Each row is a point on a tangle of strands that fork and nearly touch. The rows are in no order.
Two points are linked if the straight distance between their rows is under 49.9. Some points are linked to none.
Vuti: 13	-19	-17	-3	-1	1	-5	-10	-16	-2	-18	31	-22	31	-3	4	2	20	-10	-12	-7	-5
dek: 13	-24	-19	2	10	11	-16	-24	-9	2	-25	15	-12	15	-7	-3	-8	17	-13	-31	-7	1
bez: 22	-8	-10	-1	5	6	12	-9	-12	-11	-4	19	-2	33	8	-3	-2	-11	-2	-15	-38	-5
fogu: 0	-4	6	-13	-19	-12	-10	1	16	8	-15	21	-12	-20	5	7	-10	2	13	16	3	-8
Legat: 0	24	22	9	-8	12	3	-9	-41	6	18	-7	-15	17	-8	-4	-17	-19	-12	14	-15	2
furig: 14	3	17	10	3	5	4	11	11	-24	3	-22	-8	-10	6	-8	13	0	2	-20	25	15
piba: 5	-12	-7	6	-14	-32	-4	6	20	24	-10	-2	1	0	8	13	3	10	6	-4	7	-10
mit: -20	-16	-1	-10	18	8	-9	-4	4	6	-4	-6	32	-6	-9	6	8	18	-12	-3	-5	15
zukod: -18	-3	26	-9	-3	-6	4	-3	20	8	6	-11	6	-18	4	8	3	20	-4	4	7	8
bod: -4	5	0	-6	-8	-2	-6	3	-12	31	-1	-4	2	0	4	16	-11	13	6	-4	-16	5
Foz: 18	11	-10	1	-2	4	3	-4	-12	-5	-6	12	-24	-10	3	-26	3	6	3	-18	1	3
neb: 14	20	-5	5	-15	-3	0	6	4	1	-7	4	-8	-18	0	-17	9	2	17	-9	8	3
buz: 4	-19	-13	7	-13	-11	-8	5	5	28	-15	6	-5	30	11	38	-12	-8	10	4	-3	-17
nov: 16	-9	-6	-5	-23	-6	-11	-3	14	10	-24	17	-14	-4	12	6	2	-17	14	1	6	-17
gika: 6	13	-7	12	-14	-5	10	-6	17	-4	-1	2	0	-10	-2	-5	31	0	5	1	16	6
ret: 4	-15	8	-4	-4	-22	9	-9	-7	-1	3	12	-8	-6	5	19	17	-10	2	9	10	-19
dure: 21	-20	-16	-2	-6	-11	-1	-8	-11	-2	-21	14	-17	20	7	20	-1	0	1	-13	-8	-10
Fogom: 19	13	-22	2	0	-1	0	5	-10	15	3	18	-10	22	3	-3	6	13	3	-8	-14	11
bedap: -4	-14	14	-4	1	-7	6	-1	-21	-5	11	-5	-4	4	12	18	16	-13	-8	6	3	-2
Bilas: -27	3	22	12	6	10	-2	7	0	-9	15	-43	0	7	-4	-1	-24	1	-3	5	15	13
vapuf: 0	-21	-22	1	22	-2	-14	-7	-8	-5	-2	28	16	6	-12	-2	2	15	-9	-1	-16	0
Baze: 9	3	-13	6	21	9	15	15	-8	-11	-3	0	21	-4	-1	-2	-11	-17	12	-7	-23	-7
Ves: -14	1	14	3	13	6	22	0	13	-20	6	-12	29	-27	-12	11	-1	4	-2	21	13	-6
gasin: 10	15	-2	3	0	-7	11	13	-16	7	34	11	-12	14	8	-15	-3	-18	-3	16	-19	-14
togi: 15	2	7	-6	-14	2	5	-11	-30	19	-6	4	-3	12	2	29	3	-16	3	-12	-12	-8
Dabit: -18	19	-7	-3	-14	0	-8	3	-6	31	-6	-19	13	1	-6	4	-25	-3	13	8	-18	0
lavav: 6	3	-12	-9	-5	14	-11	-23	-12	-20	-9	20	-15	-3	-6	-22	6	8	-2	-15	6	-5
Zasa: 8	-7	-16	-5	17	5	4	0	4	-33	-27	16	17	-21	-14	-9	9	-1	-1	3	-2	-15
zev: -11	-22	-9	-18	25	6	-9	-3	-11	5	5	7	15	8	0	3	1	4	-16	2	-20	9
Luga: 14	12	-13	7	23	29	-2	-11	-5	-10	-9	4	3	-4	-10	-36	-2	-6	-5	-26	0	17
dubiv: 16	2	8	5	20	10	2	6	-21	-8	22	9	-3	23	6	-12	10	1	-26	-2	-9	23
fami: 6	17	-5	-5	19	20	20	8	-1	-3	7	-7	19	19	10	-6	-17	-18	14	-9	-28	17
ketav: -17	15	10	15	-3	-6	2	-5	-18	3	14	-34	-24	11	-2	-27	-25	-13	9	24	8	-2
sariv: 2	-17	-16	0	-12	-16	-8	5	15	27	-16	10	-11	21	4	23	-2	23	2	-6	1	-1
Peli: -5	3	-21	-18	-12	9	-11	-13	14	-26	-27	11	-8	-3	2	-15	5	3	3	-10	2	-2
pala: -32	-6	-12	-11	8	-1	-7	3	4	-1	3	7	19	4	-8	10	-15	8	-2	28	-15	-7
posu: -31	-8	-8	-15	15	6	-4	-2	-15	7	9	-19	12	22	7	10	-4	6	-9	4	-13	10
sim: 4	-18	-22	-1	-2	-11	-11	-1	9	-6	-11	28	-1	3	-2	3	2	16	1	11	-8	-8
baber: -10	-2	4	-16	-5	-4	-1	7	2	4	11	15	-7	-21	7	-5	-15	5	13	20	-4	-5
velad: 19	-1	-15	1	10	8	-4	1	-12	-18	-20	13	15	-15	-11	-7	-4	-4	8	-16	-13	-4
zif: -14	5	27	-1	17	23	-8	17	5	-23	18	-24	10	7	1	4	-18	-6	0	5	16	21
sovep: 0	-6	1	-11	-19	-6	-15	-4	-13	21	-12	5	1	16	5	41	-6	-13	8	10	-10	-19
voros: 0	-10	-12	1	7	0	3	8	17	-2	-10	-15	1	-14	9	-21	-3	10	2	-33	1	2
rer: 25	-21	-11	4	-17	-17	0	-2	0	19	-18	14	-21	14	7	21	-3	-20	13	-12	2	-19
Zeg: 17	12	-10	8	-14	-12	1	-7	-2	-6	0	19	-7	1	-13	-1	33	4	-4	14	11	-5
tuveg: 15	2	-9	0	18	7	9	12	-8	-11	23	15	6	27	-1	-12	3	-10	-33	5	-30	6
veso: 10	3	6	11	24	6	19	14	6	-29	7	-5	16	-27	-7	-8	0	4	6	7	19	-7
gudom: 0	-2	-9	7	-10	-21	5	1	38	-7	-25	-2	12	-20	-13	7	3	4	7	-5	12	-17
Finin: 7	-3	2	20	18	11	3	-4	0	-22	5	-10	3	-5	-6	-15	23	1	-18	-21	21	17
bebuv: 19	16	15	4	-4	6	10	8	-15	-4	6	5	-23	2	16	-5	10	-22	3	2	3	10
Giset: 17	4	25	3	29	26	0	11	-21	-20	24	3	13	-12	-11	-9	-10	-12	-15	3	-6	13
kog: 7	6	0	0	2	-12	6	15	-3	9	26	19	-13	-13	12	-16	2	-3	4	20	-6	-10
linaf: -4	2	13	-7	6	3	12	22	24	-21	-8	-18	3	-6	22	0	-1	-20	7	7	19	-3
num: 9	-2	16	15	30	18	-1	14	0	-27	20	-2	12	-6	-13	-9	8	1	-13	-2	14	24
funa: -8	12	-12	-2	-36	1	-13	-24	5	-4	-19	9	-9	-10	-18	-9	5	19	-2	-21	29	-8
Tud: -11	20	17	8	-12	-3	-3	-22	-27	8	12	-21	-21	17	-7	-13	-8	-16	-7	29	3	-1
kazif: 18	10	-5	14	20	17	-2	-11	-20	-18	-1	5	11	-7	-19	-26	15	-3	-22	-18	6	16
gifo: -1	18	17	-2	-5	15	0	6	-20	6	11	-2	-5	5	7	4	-8	-15	3	5	-15	16
Duvum: -19	14	6	5	-13	-7	-2	5	5	28	1	-29	16	-17	-12	7	-22	-4	17	-2	5	-14
tazu: -20	2	31	-3	-13	-1	2	-10	5	18	20	-15	-11	3	9	12	15	10	-8	18	15	15
dasa: -20	16	12	10	-11	-3	-1	-4	-9	15	6	-39	-5	-11	-8	-7	-25	-16	7	13	15	-9
ruzo: 0	17	-14	5	-28	-4	1	-13	15	-2	-21	-8	5	-3	-12	-4	26	12	0	-19	23	5
vafo: 5	17	-15	1	-9	0	2	12	3	26	10	-4	-5	12	17	2	4	3	12	-2	-8	12
Kir: -20	8	21	7	-10	-2	-2	-15	-12	6	32	-19	-22	13	5	4	-1	-5	-2	30	19	3
sazag: -10	13	9	-8	-23	-1	-4	-10	7	22	3	11	6	-9	-5	18	10	8	6	28	8	2
Dekeb: -18	-12	11	-9	5	1	2	-5	31	5	-3	1	25	-25	-14	12	4	32	-5	-4	-4	8
rade: -16	6	12	4	-15	-19	1	11	28	26	-4	-11	21	-24	-20	17	-16	14	7	-7	3	-11
bir: 11	-1	-6	-6	-9	-9	-2	5	-6	6	-16	-11	-2	1	4	10	21	4	0	-22	3	7
Fusap: 14	-5	-9	-7	19	5	8	1	-4	-25	2	20	3	19	14	-22	6	-12	-19	-6	-28	0
Degi: -16	-18	-7	-16	-1	-3	-11	-4	14	-9	-16	17	11	-3	0	21	-3	7	1	18	-13	1
kefub: -18	0	18	3	-22	-25	4	-5	41	40	1	-14	11	-12	-5	14	2	12	8	0	7	-16
vepu: 1	-4	4	-4	-13	-14	-1	-1	21	-2	-19	-11	-17	-13	11	-22	9	9	0	-29	18	-7
teso: -10	-1	28	-3	6	8	0	27	17	-8	16	-19	-3	-8	17	0	-13	-10	11	11	20	6
fupar: -33	-5	5	2	23	5	-3	4	-7	0	25	-33	3	12	7	-4	-13	10	-6	13	2	15
Bobim: 6	-12	-11	-9	7	-8	-3	1	-5	-21	0	32	-11	14	4	-2	1	-6	-10	10	-17	-16
lobof: -25	0	-4	-2	17	3	8	11	0	-12	10	-12	22	-12	-9	-4	-13	-4	1	20	-2	-11
bobor: 18	16	12	9	3	18	7	2	-3	-17	5	-8	-17	8	11	-12	7	-9	6	-18	5	24
meb: -25	6	7	-13	-1	3	0	-5	-13	-6	-1	-19	4	11	9	3	-20	-21	1	19	-9	-10
Romo: 18	-13	-1	18	-12	-22	8	-16	-1	3	0	19	-9	-16	-15	16	18	6	1	8	12	-18
keba: -1	-8	-2	-8	-27	-7	-12	-11	13	2	-24	6	-25	-6	-2	-12	0	26	-2	-23	8	-3
mes: 9	5	-10	13	-6	-11	3	8	-7	7	5	11	14	-16	-12	16	2	-21	11	13	0	-25
vov: 1	-20	-18	1	19	1	-7	-10	11	-2	-9	-3	3	-11	-7	-25	10	17	-10	-26	8	3
Zibob: -13	-4	-5	6	-12	-17	1	9	33	26	7	-10	11	-5	6	14	7	-6	14	14	5	-15
bured: 3	-9	10	-5	12	4	6	-1	-10	-3	20	-3	-7	3	10	0	16	9	-12	-4	2	15
Foma: 3	10	14	-5	22	28	3	19	5	-13	7	-10	10	3	8	-6	-19	-9	6	-7	-9	23

Follow the links from the first point to the second, and from the first to the third. Name the last point that the two ways share.
linaf, vov, bod -> zev
neb, Luga, piba -> Tud
bobor, dek, bez -> Tud
kazif, lobof, funa -> sim
gifo, zif, vov -> zev
veso, voros, linaf -> sim

Name the points in between on the shortest way along the links from the first point to the second, in order.
Luga, kog -> kazif, Finin, furig, bobor, bebuv, gifo, Legat, Tud, ketav, dasa, Duvum, rade, kefub, Zibob, piba, sariv, buz, rer, nov, fogu, baber
Bilas, vafo -> fupar, posu, zev, mit, Dekeb, zukod, tazu, Kir, Tud, ketav, dasa, Duvum, Dabit, bod
ruzo, Legat -> gika, Zeg, Romo, ret, bedap, bured, dubiv, tuveg, Fusap, Bobim, sim, vapuf, zev, mit, Dekeb, zukod, tazu, Kir, Tud
